Each row is a point on a tangle of strands that fork and nearly touch. The rows are in no order.
In the rows, 128 means zero.
Points whose rows are less than 132 apart are linked; no others are. Some points are linked to none.
laga: [155 146 145 118 126 161  65 134 105 135 137  65 164  82 135 114 156 126
 145 107 140 139 148 154 103 145]
vumur: [169 144 156 154 140  89  80 154  97 103 139  43 144 138 116 115  99 102
 141 145 137 119 169 180 178 169]
Pivif: [135 145 142 147 170 115  64 180 134 175 142 109 152 146 105 125 163 107
 117 131  87  98 141 167 180 103]
Detuk: [178  98 132 130 142 131 103 150  80 127 168  50 137 136 104 119 109 124
 150 111 144 106 128 193 173 118]
gude: [182 101 124 119 139 105 146 108 154  97 104 195 147 126 160 149  59 109
 148 165 164 124 123 117 113 163]
lun: [175 111 121 129 110 118 143 121 122  66 102 172 139 134 114 117  86 103
 139 183 144 114 154 108  86 131]
bez: [110 151 137 131  67 103 116 141 134 121 186 122 121 116  87 114  92 115
 123 125 148 116 169 115 165  84]
mugo: [109 140 146 117 149  72  80 169 125 160 176  95 131 134 109 129 133  88
 128 138 128 123 120 173 146 120]
sudor: [ 95 143 174  99 142  98 116 100  98 170 131  83 124 147 170 132 128 138
 137 143 134 135  85 173  91 174]
ginad: [104  94 131 143 142 196 181  86 182 116 139 109 130 143  75 106 143 116
 120 118  83 126 174 120 127  53]
laf: [178 143 157 179 131 115  96 173 139 188  80 104 143 128 153 172 143 134
 171  93 120 116 145 129 200 146]
Ded: [ 80  75 106 192 118 168 148 134 169  82  89 164 154 123 116 133 159 140
 131 133 114 109  56 122 130  90]
parek: [172 142 110 140 153 123 131 106  81 138 160 127 135 122 173 117  62 151
 132 132 109  91 129 116 185 134]
ret: [150 111 176 110 128  34 133  87 124 159 118 140 124 138 159 105 118 117
 151 122 190  99 127 160  87 163]
lum: [151 113 118 113 170 178  93 107 100 125  92 100 146 137 113 122 175 113
  89 130 107 121 169 113  96  93]
ratez: [164 113 145 195  64 204  70 119 100 133 111  70 149 100  47 112 141 115
 133 113 109 130 158 185 100 154]
Vopog: [ 68  86  76 147 152 136 184 112 149 118 155 206 180 148 185 144 170 122
 177 150 150 120  92 102 174 176]
rin: [157 144 132 148 177  95 157 141 118 128 120 120  96 153 158  93 118 129
 106 134 106 120 117 138  77 200]
gor: [115 116  99 110 171 162 109  91 132 115  39 170 152 152 146 157 193 152
 118 146 118 116 104  93  87 149]
migi: [102 113 138 141 170 177 144 132 178 107 147 116 147 159  94  89 111 137
 125 126  97 101 123 158 108  73]
Pof: [ 76  99  97 159  83 173 150 103 171  92 100 197 118 112  94 162 122 157
 166 147  96 128  99 115 128 107]
dalun: [ 82 127 155 113 142  92 112 103 155 100  72 119 119 171 123 141 133 126
  60 145 144 111 145  98 110 148]
gime: [130 119 160 119 141 136 120 125 153 129  80  83 117 189 131 140 139 142
  61  87 159 113 138 130 132 165]
Nef: [128 150 143 159 135 160  59 154 134 223 114 139 179 158 129 150 141 121
 123 130  90 103 130 165 186 126]
Tezit: [144 109 122 137  98 113 103 133 140  55 101 154 123 107 113 119  88 115
  99 125 155 129 144 105 120  94]
mag: [130 101 114  62 149 131 136 112 162 109 103 205 156 130 156 140 127 115
 134 146 152 163 123 136 106 148]
Podot: [171 146 179 176 162  71 107 184  89 144 107  69 126 146 166 108 117 112
 136 125  99 127 137 185 153 187]
dat: [ 97 161 165 122 120 155 149 134 159 125 137 122 134 140 140 141  56  92
  89 166 130 163 148 115 108 140]
zuzo: [128 122 179 107 148  77 108 113  90 163  85  81 119 179 146 107 172 141
 110 109 147 112 131 183  96 194]
zaru: [ 51 146 125 133 149 167 158  81 112 123 155 125 159 132 118  96 134 136
 101 141 137 121 137  84 139  54]
duni: [101 104 156  86 127  66 150 123  89 126 137 107 106 143 166 115 122 131
 122 145 130 142  82 183 144 158]
Tak: [181 129 147 103 128 148 159 155 142 193 134 140 127 182 155 149  95 139
 154 126 127 135 118 174 140 164]
takur: [107 149 108 151 122 171 105 118  63 102 124  98 112  81 108 134 107 129
 108 132 118 154 126 101 104  91]
Dupu: [161 149 164 143 149  57  55 162 125 150  91  83 144  91 170 154 148 123
 154  96 125 121 136 143 205 157]
mirom: [149 111  93 112 145  85 118 158  68 105 138  98  95 114 112 123 163 100
 107 142 124 164 118 131 102 129]
zekup: [188 159 111 171 148 165 111 103 107 139 156  99 137 104 142 105  85 143
 113 101 120  95 178  96 173 137]
Vulu: [ 84 145 145 127 142  62 133  81 148 109 111 127 130 155 135 102 168 139
  98 119 158  79 131  71 107 130]
vov: [127 129 129 113  59 161 150 102 113 126 108 183 142  97 131 158  82 117
 170 183 106 150 136 105 128  80]
dedus: [112 137 144 131  95  74 138 187 127 134 180  83 104 133 112 124 126  98
 106 122 135 138 125 131 158 116]
dipiv: [160 152 136 122 113  66  80 145 109 121 116 104 115  91 180 129 131 154
 128  81 120 126 117 128 165 141]
puni: [ 87 137  81 134 126 127 117 174 117  64  93 221 121  64 131 138 159 136
 133 139  94 170  97  92 145  90]
tuvi: [141  71 124 113  99 198 191  99 167 126 126 154 125 154  96 125 110 128
 100 125 110 131 168 133 165  96]
nov: [107 149 147 108 100 171 110 112 137 139 193 137 154 109  96 111  74 131
 145 115 140 136 179 144 149  65]
peme: [173  82 135 135  61 194 161 108 130 152 123 105  97 134 102 152 104 119
 104 108  79 157 187 146 181 126]
samaf: [165 125 118  64 105  98 147 146 122 105  98 136 107 165 112 112 178 140
 146 143  98 110 160 139 114 125]
fep: [ 99 129 128 130 108 137 167 104 135 181 114 124 115 174 126 155 181 172
 137 129 161  93  68 103  93 150]
pozeg: [107 102  89 158 125 118 154 171 141  71 108 180 131 111 130 122 178 145
 135 138 100 116  74 105 135 123]
Zeg: [ 78 139 121  85 101 162 185 115 127 133 156 182 157 114 141 143 104 127
 166 182 121 173 128 112 156  81]
tedu: [100 144 116  97 143 119 120 161 154  92 116 227 144  75 134 135 115 100
 140 143 119 191 134 119 142  55]
mogen: [137 127 132 115 166 120 188  97 113 118 101 103 105 191 133 122 145 148
 134 162 134  99 113 131  71 210]
fedev: [181 163 162 155 123 120 126 187 155 184 108 110 111 159 158 163 104 143
 170 107  93 124 121 160 141 178]
nim: [129 127 152 123 104 109 147 156 203  90 129 160 132 147 143 102  92 155
 118  92 128 117 124 132 165 103]
Gapun: [ 99 105  72 132 145 157 125  81 130 118  87 210 152 145 118 175 153 144
 153 180 143  98  92  92 105 152]
Buke: [ 79 157 111  90 173 139 137 154 118 110 136 172 134  76 159 131 128 108
 112 130 103 230 120 117 155  64]
Sazar: [193 129 119 123 146 103 108 113 111  97 123 101 116 120 111 130  97  92
 155 152 158 120 157 125  46 140]
Saf: [126 142  97 155 175 144 133 100 178 143 153 167 123 150 115 137  66 150
 147 130 155  86  97 104  89 143]
vulap: [136 119 154 128 115 144 182 135 136 136 115 135 124 182 146 145  81 120
 105 165 133 133 113 143 128 171]
Gafub: [134 135 167 116 134  91  99 150 132 125 104  50 106 140 144 126 158 128
  89  87 144 135 137 155 107 184]
por: [ 99 154 108 146 157 134 171 129 144 151 183 130 100 144 100 129 109 136
 130 153 141 113  95  98  82 150]
sizak: [170 100 136  97 142 128 121 142 164 110 128 153 144 162 135  86 133 179
 123  60 132  96 112 169 149 106]
Dib: [ 87 142 109  87 164  77 158  79 120 126 117 155  95  98 176 128 141 137
 174 156 127 155 109 115  68 184]
dete: [136 141 135 130 107 197 125 120 135 210 125 146 167 178 136 139 118 136
 137 132 103 119 119 160 139 123]
ged: [ 90 110 100 125 167 137 191 115 128 137 142 134 109 175  99 153 156 135
 137 172 151 105  75 123  79 180]
Lop: [170 131 116 108 158 132  81 106  73 114 142  65 128  70 135 134 124  99
 163 135 153 157 140 124  60 124]
mev: [102 136 136 141 127 110 128  87 115 129 147  92 148 124 134  99 158 133
  93 111 154  84 154  67 161  77]
mebab: [139  98 151 169  54 210  92  96 114 162 116 107 114 121  60 145 127 113
  97  97  77 149 163 168 135 144]
lus: [121 155 107 154 140 199  95 107 118 128 105 107 105 110  93 134 139 138
  99 107  91 134 164  99  90 109]
Zot: [163 185 135 144 133  95  91 148 145 176 156  96 117 106 133 145 140 109
 156 116 144 122 161 119 119 188]
Topot: [152 128 125  66 124  95 125 146 135 141  96 176 132 131 143 134 175 106
 127 153 115 150 149 114 100 128]
nezat: [ 88  69 104 118 142  99 187 112 117 136 145 202 162 161 160 146 143 126
 140 165 165 117  67 135 196 157]
Fub: [ 70 137 117 106 151 116 137 136  91 136 156 121 125  68 171 130 138 119
 110 126 131 202  71 116 129  85]
fiko: [154 123 133  86 170 174 123 136 176 136 161 151 161 142 129  91 108 146
 140  94 113 128 127 173 103  95]
vumus: [177 130 106 137 121  88 105 151  89 122 166 133 116 107 141 111  94 164
 135  88 124  96 111 137 195 114]
Lepub: [170 152 150 163  65 122  90 108 119 110 121  89 134 103 117 134  88 114
 176 137 131  89 170 112 119 111]
kerom: [115 106  85 153 144 137 151  85 153 107 128 186 130 143 106 150 112 154
 148 147 158  66 110  80 130 129]
Tudap: [ 86 155 140 131 102 113 144  99 171 145 124  87  93 141 109 144 167 163
 168 114 119  67 124  84 114  81]
fes: [154 172 113 146 130 106 147 133 112 116 112 160 120 115 172 106 113 124
  85 149  82 129 168  60 155 152]
Gimef: [108 146 139 160 105 124 103 108 147 188 103  92 129 141 131 158 168 161
 141  96 155  78  87 105 112 121]
bor: [110 147 107 136 150  86 104 180 146 129 184  92  72 113 100 103 149 121
  92  75 150 148 111 133  71 153]
ladip: [165 135 155 173  73 142 148 162 182 148 124 127 121 138 140 117 104 142
 116  82 108 114 140 127 158 122]
Pag: [111 144 128 137  61 175 159 140 148 145 160 157 103 125  82  88 144 144
 115  88  66 143 167 127 139  88]
Figu: [ 92 149 140  83  81 191 157 106 106 173 191 140 146 112 133 122 102 149
 144 132 135 167 126 133 138  80]
ket: [ 94 103 102 119  93 144 148 133 134  34 116 169 104  84  84 142 106 130
 119 124 157 175 141 111 143  85]
Demu: [ 92  96  98 111  67 168 161 110 143  70  96 209 122  79 114 176 112 128
 169 152 136 172 138 104 152 101]
Suk: [ 78 116 108  94 158 163 187  87  86 115 172 162 178 128 140 102 128 131
 141 175 139 139 120 104 155  81]
nupo: [150  80  99 111 169 170 143 114 107 119  82 152 152 140 106 134 208 111
 125 163 129 119 124 112  71 104]
mot: [162 163 166 167 133 100 124 176 118 147 136 108 145 137 163  79 127  93
 109 137 110 128 129 155  81 172]
Vof: [105 164 132 110 117  97  99 192 151 110 122  85  77 139 106 123 167 137
  92  93 109 154 127 135  89 148]
mem: [124 133 160 196  57 162  51 122 104 122 112  89 157  84  67 132 117 100
 139 141 138 104 150 143 116 114]
fotad: [ 76  88 143  81 124  76 179 135 127 128 128 153 138 156 168 142 144 133
 134 166 130 139  64 159 183 130]
bap: [126 130  99  91 177  53 106 140 155 129 160 118  61  85 112 117 159 102
 104  82 170 172 141 111  82 138]
fula: [ 94 150 114 111 143 179 100 111 122 160 172  82 121  81 148 142 127 150
  94  74 158 171 124 102 138 120]
Fuv: [195 101  98 132 138  79 108 167  36 109 161  73 104 127 115 108 127 111
 140 127 138 135 104 183 135 134]
Mivov: [126 100  62 118 166  57 148 138 109  82 158 119  55  87 103 124 144 100
 108 126 161 173 110 101  97 143]
lefi: [178 135 142 151  91 163 118 124 146 147 150  87 146  81 158 130 100 131
 134  77 143 132 168 118 181 129]

A fork is a point with three links. Follow the links from the first point to the second and name the forks in between, in order.
nezat, Mivov: Gafub
lus, mirom: ged
nov, tedu: Zeg > Demu
Nef, Vopog: Zeg > Gafub
Pof, ged: Demu > Zeg > Gafub

A fork is a point with three links, a tip a point with one. Leave the first point through the second and follow the links. Name the first fork or tip that comes.
peme, tuvi: Tak
vumus, parek: Lepub
bap, Mivov: ged
mot, Podot: Gafub

Name the points in between on the shortest way along the links from the first point to the second, in order.
bap, Sazar: bor > Vof > Gafub > gime > dalun > Vulu > mev > zaru > Suk > Zeg > vov > Demu > ket > Tezit > lun
mebab, vumus: peme > tuvi > ginad > migi > fiko > sizak > nim > ladip > lefi > zekup > parek
Tak, lun: dete > Nef > Pivif > mugo > dedus > bez > nov > Figu > Zeg > vov > Demu > ket > Tezit
nupo, bap: gor > Gapun > kerom > Saf > por > ged > mogen > rin > mot > Podot > vumur > Detuk > Fuv > mirom > Mivov
